Each row is a point on a tangle of strands that fork, close into loops and nearly touch. The rows are in no order.
Points whose rows are less than 60.1 apart are linked; no others are. Some points are linked to none.
<110>: [ -6  29  17   3   6  -9  -6  -2   7 -13 -20 -21  -1  20 -29  -7 -12 -12
  35   0  -1   6  -5   8  19  -2  -8]
<187>: [-11 -14   2   1   6 -28 -18   6  32   4 -10   1  10  11   0 -14   0  17
  15   4   1  14 -19   9  27 -10  -6]
<164>: [ -1 -38   4  14   0  -8  -2   4   7  18  33 -11   4  17  33   4 -12 -14
 -25  -8   1  10 -29 -14   7  10 -36]
<11>: [ 12 -14  27   2 -19 -11  -1  12  31  -1  36   3 -12  30 -30 -25  -8   2
  -2 -17  13  19 -36  18  37   2 -12]
<508>: [ 17 -15 -30   4 -17  28  -7  -7  -4   6  23  27  22 -21  36   9   8 -18
 -16  22   1   0  -7   5 -38  21 -18]
<46>: [ -5 -16  24   3 -31  15   6   5  37  -7  19 -12 -30  10 -52 -22   8   2
 -14 -22   0  29 -38  15  39  -5  23]
<451>: [-14  -7  14 -18   2 -19 -22  12   3  10 -14 -14  -2  14   3  -5  -8  -8
  38   3 -12  -4  -9 -13  15  19 -36]
<561>: [ 26   9   0  31  -8   7  12  -8 -11  -5  21  12  14  34   9 -11 -14 -11
 -12  -3  11   8  -6   6   3   9 -25]
<256>: [  4   9  -1 -19  13 -15  19  -8 -34  23 -27   2  -2  -6   6   6 -11  13
  24   6   8 -22  36 -13 -13   4  26]
<162>: [  5 -14 -28 -30  -2  29   5 -11  -8   4   4  33   8 -56  14  23   8   1
  -4  12  -6 -12  32 -13 -43   9  15]
<81>: [  0 -22   5  -7   8  -1  12 -24 -22  24  -9   1   4  -4  27  11  -6  -1
  11 -11  -3 -14   0 -27  -3   9   7]
<363>: [ -5   3 -15  -3  11   3  16 -18 -13  -9 -22  30  16 -21  35   4  23   6
 -12  -5   2   7   4   4 -44 -12  12]
<114>: [ -4  38 -17  -2  28 -12  -6  16  -1 -20 -16 -17  14 -15  -1  10  17  19
   0  18   5   3  46   9 -12 -31  17]
<543>: [-26  23   7  13   6  -2 -43 -10   4 -10 -32 -35 -12 -11 -19  10   8   2
   5   8 -18   6 -15  10  31 -22  21]
<80>: [  3   4   7  25   5  21   9  -9  11 -28   9  48  -8  23   1 -22  13  22
 -28 -23   7   1 -27  21 -14 -13   9]
<824>: [  9   6 -21 -43 -17   7  25  10 -24   8  -4  29 -18 -51 -10  16  -3  20
   9  11   5 -29  72  -6 -32  10  37]
<818>: [  3   8  -8  21  12  10 -18  20  18 -22   4  10  17  -3   2 -14   6  -5
   0  14 -11  -9   6  -6  -7 -15 -14]
<360>: [ 13 -24  -2 -27 -21  25  -1  11 -22  16  10  23  -5 -36  10  13 -16  12
  18  12 -13 -48  39 -15 -16  32   8]
<209>: [  7 -20  23  -3 -18  -9   5  27  22  -7  42 -39 -25  16 -32   4  -9 -35
 -22 -28   5  30 -48   4  34  16 -21]
<374>: [-17 -21  18  -8 -17 -31 -17  22  28   8  13 -24 -12  16 -12 -14  -7 -15
   8 -10   0  23 -40   1  36   6 -35]
<517>: [ -2   5  11  27   8   8   4 -11   6 -14  -7  -8  -4  12 -14 -10 -10 -12
  -4 -10 -10  -3 -21  -8  13 -17  -3]
<441>: [ -1 -11 -30 -22   5  13  -2  -3   8  -2  -1  28  20 -44  19  14  19   7
  -7  12  -6   1  32  -8 -36  -2  12]
<240>: [ 21  11 -24 -30 -10   6   4  12 -18   5   3  26  15 -28   1   9  -6  -4
  28  36  11 -10  66  -1 -18  26  -7]
<120>: [-18 -21   0 -14   8 -11  -9  -1  -1  15 -17  -5   7  -3  10   4  -5   4
  29  10 -15 -14  12 -19  15  14 -14]
<647>: [ 17 -10 -10 -40 -25  22  13  12 -26   7   6  35 -17 -53  -7  17 -12  18
  10   9  -2 -39  56  -7 -20  26  27]
<622>: [ -8  12  11  17   4  14  12 -19  17 -20 -13   3 -16  13 -23 -10   8  16
 -24 -24  -2   9 -31  19  10 -24  26]
<625>: [-25  29  12   1   0  -9 -42   6  17 -16 -33 -31 -13   1 -29   3  11  -2
  25   8 -17   6 -14  19  32  -6  -1]
<446>: [ 21   8 -28  -7  -7   6  -7  15  -2  -2   7  17  27 -14  11   0  -1 -13
  20  31   5  -5  45  -6 -17  16 -24]
<283>: [  3 -20   6   6   7 -13  10 -12  -5  15   4 -17   8  12   7   3 -14 -12
   7  -9   0  11 -22 -16  20   8 -11]
<574>: [-12  42  -8   7  19 -22  15 -15  -9   1 -37 -26   5  -1 -10   7   5  11
   1  -2   5  -1  18  14 -10 -27  33]
<744>: [-16  22   8   6 -12  21   2  -5  23 -14 -18 -19 -15  13 -59  -8  -3  16
  -1  -3  -8  16 -10  38  33 -16  27]
<127>: [  4   2   2  23   5  13   1  -5  10 -28   5  38   8   3  22 -16  18  13
 -24 -11   6   5 -22  13 -26 -16   1]
<697>: [ -9 -23   9  -6  -3  -5 -17  20 -11  27  16 -14   3   3  25   1 -20 -20
  13  12 -12 -27   2 -19   0  22 -44]
<118>: [  3 -37  -3  11 -11   7   1   1 -10  27  34  -7   9   9  46  12  -9 -18
 -26   6  -3   0 -11  -9 -12  16 -36]
<691>: [ -6  17  -3  -8  18 -25  18 -21 -16  17 -35 -10   2   0  -2   4  -6  10
  20   2   9  -2  17  -1  -4 -10  24]
<45>: [-11   4  -6  -3  16 -26 -19   7  23  -3 -31 -10  12   0  -3   3   9  19
  20  11  -7   8  10  11  16 -13  -2]
<850>: [ 11  -6  16  20  -4  22  13  -9   4 -21  26  36 -15  32   1 -20  10  12
 -33 -24  14   2 -41  14  -5  -5 -10]
<277>: [ 20  -7  16   5  -3 -14  12  -4 -14   9  23 -24   3  32   1   9 -21 -24
   7  -9   9  13 -17  -8  22  13 -30]
<178>: [-15  12 -26 -20  16  -8  23 -13 -20  -1 -25  20   9 -32  27  12  24  12
 -12  -6   3  -2  29   4 -54 -13  30]
<351>: [ -7 -27  -1 -12   3   4   0  -4 -16  24 -13   6   5 -20  20  10 -10   5
  20   4 -16 -31  18 -26  -1  18   0]
<362>: [ -6  11   9  14  -7  25  16 -11  22 -15  -6  -4 -17  24 -54 -11  -6  16
 -12 -15  -4  18 -23  24  24 -18  26]
<600>: [ 11  15 -23 -31   5   2   3  14 -18   2  -8  13  10 -34   2  12   6   8
  27  28   2 -10  63 -11 -27   8  11]
<612>: [-24  39 -16 -10  26 -28  -9  -5 -19   5 -35 -35   0 -18  -1  25  17  20
 -11   6   7 -10  29  13  -6 -26  42]
<108>: [-12  -4  18 -12  -1 -13 -26  24  -6  16   2 -17  -3  19  12  -2 -15 -22
  28   7 -10 -17  -6 -14   4  24 -55]
<495>: [-28  -9   7  16  11  -6 -34 -11  15   2 -18 -12   2 -10   9  -3   7  -5
  -6   1 -15   9 -27 -21  22 -12  17]
<516>: [ 26   1  -6  -4  -6  11  21 -24 -47  20   1  14   5  -5  30   3  -8  -3
   9   3  15 -21  14 -14 -31  19   7]
<810>: [ 20  16  -5  19   3   2  14 -15 -18   0  -2   7  14  12  10  -9  -8  -8
   2   0   9  -2  10  -1 -10   1 -13]
<536>: [-20 -24  28  -2 -32  32  -7   9  35   3  29  -4 -49   7 -62 -30  14   9
 -21 -13  -7  18 -42   7  35   3  33]
<655>: [  1 -22  22   7 -14   6   9   6  17 -12  29 -27 -29  12 -36   3  -5 -32
 -28 -31   3  24 -50  -7  34   9  -3]
<264>: [ 13 -30 -17  11 -19  21  -4   1  -5  16  31   9  18  -4  43   5   0 -18
 -22  17  -1  -8  -9  -1 -25  19 -31]
<284>: [-25  33  -2  14  11   3 -25 -12   5 -18 -29 -36  -9  -7 -26  12   8  12
 -13  -2 -11   6  -9  27  23 -31  36]
<494>: [ 19  -9  16  16 -18 -10   8  11  16  -1  46   7  -5  46  -9 -12 -14  -2
 -17 -12  17  16 -32  16  27   5 -28]
<718>: [-16  37  20 -12   4 -13 -31   8  18 -20 -26 -21  -3  23 -26  -5   1  -7
  42   8 -13   2  -4  12  17   3 -22]
<735>: [ 21   8  -6 -19  -5   1  29 -13 -43  28 -13  19   0 -15  21  -1  -9   9
  15   8  19 -27  33 -11 -34  19  23]
<693>: [  1 -17  24  10 -14  -5   6  -6  32  -7  27   4 -20  21 -27 -22   1  11
 -13 -23  10  22 -47   8  30 -10  17]
<465>: [ -2 -19  23 -11 -12 -23  -7  28  16   8  30 -39 -18  24 -19  -2 -19 -34
   0 -16   4  26 -40   4  33  14 -43]
<56>: [  3  10 -10   1  14 -20   3   7  12   1 -20  12  21  10   5  -6  -1   9
  24  14   1   8  24  10   9  -5 -12]
<605>: [-25  21   7  20   7  12 -16 -30   5 -17 -28 -13 -11  -5 -15   2  16  10
 -28 -16  -7  15 -31  15   9 -28  40]
<664>: [ 10 -18   2  -2   0  17  11 -19 -33  17   4   3   9  -2  39  12  -4 -12
  -1  -6   3 -18  -5 -21 -25  20  -3]
<617>: [  6 -11  19  14   1   6  17 -10   2 -11  22 -24 -19  18 -14  10  -7 -29
 -23 -35   2  18 -51 -15  18   6  -5]
<103>: [ 12 -15  28  10  -2  16  18 -11   6 -23  40  24 -30  38  -6  -8  10   9
 -35 -33  16  17 -56  12   7   3  -1]
<91>: [ -5  10 -21 -35  -2  -4  25   0 -27  11 -14  17  -9 -44   9  20  13  20
  -3   9   5 -22  62  -8 -50  -1  44]
<877>: [  6 -16 -20   1   6   2  -5   1  10   4  -5  23  25 -16  25  -5   9  10
  -2  10  -5  -1  16  -6 -17  -5   1]
<231>: [  9   0 -17   0   5  -8  -5  10   4   3  -5  15  26  -3  10  -5  -4  -2
  21  23   0  -3  30   1  -7   2 -25]
<57>: [  2 -28   0  14   3  -8   1  -1   9  11  18   1  12  16  22  -8  -5  -6
  -8 -10   2  12 -30 -11  12   1 -19]
<250>: [ -3   4  -3  13  17   3   2 -15   6 -16 -17  20  14  -5  30  -7  20  13
 -18 -13   2   8 -15   2 -22 -19   9]
<685>: [ 21  -5   9  26 -14   3   9   2  -6  -2  42   3   3  42   7  -8 -10  -7
 -26  -8  13  16 -23   8  13  11 -30]
<799>: [-19  16 -24 -31  16 -15  12  -2 -25   8 -25  -4  -1 -35  15  22  24  26
 -13   3   0 -17  52  -3 -42 -14  46]
<644>: [ 27  -2 -33   2 -12  21 -10   8   2  -1  15  22  27 -28  15   2   4 -19
  -3  29   3  -5  21  -3 -27  13 -18]
<450>: [ -6   2   8  27   6   1 -18  14  18 -10   1  -5   1   9  -4 -17  -5 -13
  -3   4 -11  -8 -19  -7  11  -9 -19]
<308>: [  4  28  -9  17  22   1 -14  17  12 -26  -9   2  15  -3  -5  -3  13   9
  -1  12  -8  -2  25  -1  -5 -27   8]
<755>: [-12  32  12   9   0   9   1   0  14 -18 -22 -21 -11  17 -50  -6  -9  -8
  15  -3  -8   7  -7  19  28 -14   2]
<35>: [ 26  -9   9  20 -10  -6  13   3 -19   8  45 -20  -5  40   9  15 -13 -24
 -28  -9   9  20 -21  -2  10  21 -39]
<415>: [-22  21 -16 -25  22 -26   7   1 -28  14 -33 -16  -8 -25   5  19  12  24
   0   8   6 -20  47  -1 -19 -15  43]
<407>: [  9  21   3  22  10   3  11 -16 -14  -9 -10  -4   2   9  -2  -5  -8  -8
   6  -9   0  -7  -7  -5  -2 -10   3]
<782>: [ -2 -23   0 -22  -3  15 -15  13 -13  11  -6  10  -1 -29  11  11  -9   1
  23  18 -18 -39  35 -25 -11  23  -3]
<742>: [  9  31 -23  -7  17 -10   3  13 -11 -12 -15   1  15 -21   4   4  11   7
  14  23   8  -1  56   0 -23 -15   8]
<159>: [ -6 -18  13   3 -11 -22 -12  11  34   3  10  -8  -3  16 -14 -20  -3   0
  11  -2   3  18 -35   7  33  -8 -14]

A piece is two or more points that can be reached from each other along the links. Count, over all rows, the pieces, the separate loops (a circle has one, a figure eight two, a Y none), the forks (points with three links) and the tips (points with one).
pieces => 3
loops => 4
forks => 7
tips => 5

How many points has the smallest loop of links through each point below? Write - if it is on no loop.
<612> => 16
<240> => 20
<622> => 10
<164> => 18
